Each row is a point on a tangle of strands that fork and nearly touch. The rows are in no order.
In the rows, 128 means zero.
Points whose rows are less than 109 apart are linked; no others are. Some points are linked to none.
Tosok: [ 59 191 166 138 161  91 110 150 133 113 109 175 148 128 103  69 174 174
  91 175  87 127 151 110]
zofo: [141 117  79 123  89 176  96 138 130 165 180  71 177  82 140 130 111  99
 119 167 150 132 157 106]
Kal: [188 104  71  96 155 148 132 120 117 139 203  54 131 161 106 150  35  99
 186 119 167 122 125 144]
gof: [ 80 213 168 182 164  70 131 134 159 132 123 223 124 147  73 101 173 161
  89 122 115 122 102 173]
fav: [ 79 111 149 139  95 129 121 136 151 166 130 145 154  94 131 114 146 102
 104 132 117 119 100 132]
rilub: [ 90 178 201 115 181 109 115 115  94 132 124 175  65  79 114 149 118 145
 111 166 127 122 134 137]
pok: [114 144 142 133 132 132 143 124 163 153 106 107 115 175 154  76 125 133
 145  80 138 142  74 101]
Dal: [ 99 143 153  86 120 139 157 119 113 153 141 151 110 106 153 155 102 119
 114 161 128 129  99 118]
zul: [ 84 166 133 146 126  95 161 141 125 155 100 184  92 126 125 100 114 136
  94 128 128  76 155 120]
Ligas: [122 212 123 144 146 123 178 151  92 170 184 140  78  93 117 135  49 113
 131 142 171 114 121 119]
bedo: [158  89 155 151 137 145 156 157 133  99 110 134 154 136 130 127 175 143
 119 131 130 153 108 124]
Zunak: [162  99 138 126 103 143 119 144 142 130  98  71 185 183 142 153 191 122
 120 108 133 153 156 122]
gub: [148  65  96  66 124 133 141  86  95  81 157  61 149 201 115 176  95  87
 171 129 146 123 141 153]
mevaz: [161  84 102  96  99 149 101  84  92  96 135  69 166 173 111 180 127  86
 174 140 160 114 174 145]
fava: [149 132 150 120 134 107 132 151 166 170 134  96  82  96 104 129  87 127
 168  87 143 159  85 179]
lim: [158 106  89 116 146 177  99  97 156 167 131  61  86 118 156 111 111 122
 145  65 119 162 142 157]
momuk: [148 121  82 128 123 177 132 142  87 129 182  94 158  94 141 144 118 104
 155 195 152 127 180  83]
lodil: [116 161 159 122 156 105 118 121 109 141  94 185  48 111 110 153 112 160
 121 141 126  90 118 142]
giki: [165  70  81  79 130 161 136  96 120 121 163  43 166 148 124 138  77  92
 181 112 141 132 137 161]
Nup: [145 118 115 150 106  95 161 145 143 116 107 188 135 118 130 130 138 125
 104 108 126 116  93 143]
toz: [ 56 185 161 150 167  69  83 142 131  92 124 211 119 126 108 107 168 170
  51 148 105 138 168 118]
Vatu: [123 152 143 153 126 141  97 128 171 164 121  82 149 113 128  50 151 118
 136 101  93 182 134 119]
kole: [162 121 141 101 150 133 139 129 100 120 117 142  59 129 117 193 103 190
 141 150 137 129 131 149]
Vafa: [146  81  81  96  89  97 106 125 110  97 152 151 134 160 119 180 122 141
  96 123 115 109 141 106]
Tedan: [135  67 103 101 116 132 117 148  95  49  96 107 157 176 144 187 157 137
 122 162 120 129 182 120]
bure: [ 52 171 162 174 112 104 133 134 144 118 111 211 135 104  97 103 186 105
  84 126 118 101 154 144]
Dom: [117  94 152 120 115 171 112 107 144 168 124  91 133 123 155 148 135  98
 142 104 137 140 110 129]
Pasu: [129 142 139 161 117 143 146 168 159 126 100 111 155 181 145  62 168 132
 128 104 123 157  90  88]
pavef: [145 149 115 112 139 143 102 106 154 184 155  70 140  88 122  93 134  92
 141 111 120 177 149 126]
pobe: [185 145  89 101 146 172 145 130  88 121 178  70 175 138 129 156 101 105
 158 164 166 146 179 109]
boveg: [ 60 193 177 128 142  73 123 104 112 128 134 186 102 105 100 127 153 136
 115 149 113 121 126 130]
tar: [157 133 147 148 146 130 148 166 149  93  93 137 147 182 137 111 157 170
 126 121 116 147  75 106]
rep: [138 183 137 134 123 109 147 162 120 152 128 149  86 123  79 113 113 167
 147 129 134 131  99 154]
pami: [140  70  89 106 116 151 148 130 133 123 123 126 124 136 161 144  90 118
 134 112 140 134  75 127]
risep: [133  78  94 105 130 123  92 145 100  68 127 130 125 129 137 172 135 151
  95 171 130 124 163 106]
nes: [ 43 208 195 147 153  94 141 109 140 113 111 218 128 141  88  99 164 133
  82 141 114  94 138 144]
zuvim: [ 83 189 148 134 116 111 172 136 108 151 149 147  90 121 113 118  90 124
 126 126 151  90 123 106]
rati: [150 172 124 168 132 131 128 128 128 193 156  85  80 105 115  99  78 102
 178  77 167 140 129 153]
vukol: [106 165 190 124 199 141 106 132 141  99  97 139 142 151 131 109 166 172
 124 179 108 134 125 103]
Bopak: [171  89 136 158 136 138 112 161 127  67  83 160 143 146 168 150 186 158
  84 144 118 141 121 120]
moreg: [153 124 121 118 176 142 138 113  94 126 129 150  68  93 131 166  74 146
 141 166 150  98 151 138]
gutu: [126  84  89 126 103 128 162 137 126 112 115 170 133 119 171 147 113 115
  93 107 108  98  98 121]
gimi: [ 74 184 159 146 115 138 165 118 126 150 161 144 136  78 127  80 117  74
 143 144 124 125 109 120]
tavo: [137  96  68 115 102 108 121 106 103 149 159 111 121 172 126 122  69 113
 142 100 145  71 114 122]
ruk: [146  80  79 109 116 149 113  96 157 158 139  81  83 114 144 108  64  85
 158  67 125 128 107 155]
Zused: [149  87 110 160 110 120 134 138 173 146 118 121 150 119 159 118 141 112
 120  59 104 166  91 146]
zabi: [166  85 100 126 113 128 109 121 161 132 118  92 148 131 142 106 168 114
 144  62  94 191 148 160]
rok: [164 122 163  87 188 140 125 119 109 102  99 128  85 106 132 164 150 171
 147 172 129 144 154 157]
beg: [172  74 118 128 124 131 102 146 117  26  86 137 136 176 160 184 184 153
  89 132 107 124 158 104]
mupe: [123 142 136 137  96  89 116 133 176 183 137 117 163 125 125  99 162 122
 123  99 110 186 145 117]
Pano: [ 81 147 120 150 124 113 134 142 134 100  99 190 118 130 152 101 146 132
  53 122 108  74 168 104]
mamos: [148 162 114 116 108 111 118 128 148 206 146  81  89 101 116 119  58  99
 145  83 136 136 120 177]
kol: [165  92 160  68 130 160 162 120 101  97  88  86 128 155 132 166 132 148
 146 132 145 134 137 174]
pobu: [162 100 123 118 121 142 128 110 106 104  90 132 115 179 127 143 145 147
 126 136 121 117 129 101]
sumel: [ 75 140 188 108 137 129 158 132 124 134 131 155  90 115 135 138 142 125
 118 132 115 160  64 122]
zivel: [167 105  90 187  80  86 120 142 153 117 127 118 156 170 158 127 133 112
  99  49 105 128  96 132]
Sanef: [136 184 159 186 144  75 135 151 161 133 122 207 128 163  95 130 173 166
  96 117 114 163 101 164]
mumo: [173 119  93 146  99  93 119 149 139 119 109 132 152 209 131 137 148 143
 112  73 120 122 113  97]
Neda: [150 171 140 150 151  92 159 152 124 127 103 179 102 154  89 126 151 192
 113 114 124 131 113 166]
belu: [162 102 148  88 118 163 145 106 143 137  99  84 146 154 141 168 131 115
 168 115 142 159 115 149]
sep: [ 95 180 158 164 112 131 132 131 118 132 134 149 133  92 106  78 160 115
 139 156 121 126 115  90]
vitu: [156 112 148 114 157 106 123 135 113  97  90 178  75 124 134 172 120 172
 106 130 109 113 123 133]
fubag: [ 69 127 150 127  74 111  99 137 128 129 141 142 144  57 134 142 170 105
 103 157 111 118 140 120]
Dotez: [163  94  71 127 152 176 146 107 103 151 205  90 132 127 120 185   7  99
 164 130 177 111 115 141]
ditin: [119 145 160 136 171 130 116 117 120  92  88 161  97 107 142  91 151 166
 120 161 100 118 133 112]
Gegug: [136  57  90  72 112 177 132 129  99  95 140  87 168 129 146 169 100 119
 126 174 139 120 159 107]
pize: [105 111 106 173 124 128 127 147 120  87  80 190 132 109 134 100 144 154
  94 152 120  56 136 102]
koso: [107 123 129 113 110 147 117 117 132 188 148 123 137  90 149 134 100  81
 127 133 139 143 108 119]
zab: [150 161 148 124 131 116 141 132 129 181 142 104 117 112 104 130 127 133
 164 129 142 139  84 151]
fuf: [ 85 187 202 143 207  95  81 115 148  88  98 203  90 131 120 126 158 165
 102 131 102 149  95 149]
debo: [124 172 152 142 100  90 132 134 150 196 135 138 146 133 107 114 164 134
 136 109 143 132 104 125]
Sote: [ 97 172 194 141 192 118 118 142 148  85  98 161 124 160 114 138 178 168
 100 142 112 177  92 139]
zise: [115  97 112 103 140 163 148 111 134 160 208  95 135 102 131 151  28 105
 142 143 161 131 116 126]
dima: [102 137 154 149 193  94  89 146 143  84  78 164 115 102 147  78 164 159
  63 149  98 116 168  96]
tuk: [123 105 121 141 153 137 117 124 100  84  65 164 113 154 149 111 152 181
 123 136 109  83 139 102]
bab: [142  63  94  97  86 139 104 144 124 102 152  88 186 106 136 177 122 118
 108 154 125 144 153 143]
vuni: [150 110  92 118 165 158 131 106  88  96 151 136 112 111 137 168  66 152
 168 177 135  84 172  93]
Guf: [145 120 108 117 105 107 154 143 160 138 145 152 141 124 128 109 126 140
 124  84 115 150  81 118]
bot: [131 130  91 113 120 175  79  95 157 185 171  51 142  97 158 135 102  89
 135 123 137 157 159 112]
gared: [ 97 143 103 164  63 116 145 135 145 149 113 165 155 107 114  81 140 124
 115 117 127  85 156 117]
zof: [155 113 108 111 126 132 139 109  86 108 130 102 125 143 133 153 117 145
 160 177 137 104 146 101]
meveg: [121 110 181 137 165 149 143 138 140 112 110 144 119 112 132 128 159 143
 148 151 108 165  80 140]
Dafa: [118 162 137 172  98 137 121 122 133 162 154 111 162  76 109  62 163  98
 166 157 147 138 153 119]
Rurit: [ 71 206 158 171 161 137 123 138 119 114 144 167 144 115 109  57 163 148
 115 183 113 108 147  93]
tir: [144  66  59 118  79 122 103 103 115 119 147  87 150 161 113 113  93  84
 157 109 128  97 152 119]
mus: [150 112  76 140 104 143 143 102 124 155 140  86 107 131 133 128  62  95
 188  97 150  91 116 130]
Ponaz: [192 110 154  96 168 132 143 122 105  90  63 115 109 155 110 168 153 178
 145 149 155 116 158 165]
fiz: [136 176 121 162 114 137 136 124 127 197 183 103 142  88 127  88 107  93
 177 118 155 126 147 122]
rud: [ 30 179 162 138  94  95 177 103 141 145 149 161 144  96 101  84 136  71
 131 111 115 111 125 135]
Mezen: [135  85 100 110 101 127 134 111 144 141 126 107 104 154 160 118  86 107
 124  45 128 133  80 121]
tes: [165  77  99  98 106 141 122 124 153 133 114  49 188 146 137 137 168  95
 146  85 124 170 166 155]
rebad: [141  65  76 119  76 143  88 108 100  83 154  63 184 172 137 138 132  90
 149 130 138 103 167 129]
purus: [110  88 131 107  95 145  99 155 112 114 144 106 140  71 130 145 145 127
 116 175 125 137 133 129]

Follow the links from the first point to the second, and from the first to the third. Name the last point that the two ways share.
fav / gimi / momuk -> zab
zofo / rati / lodil -> zab
fuf / belu / mamos -> kole
boveg / rud / Tosok -> sep
zof / beg / zofo -> kole
mus / tes / mumo -> Zused
kole / meveg / Gegug -> koso
pok / zab / purus -> koso
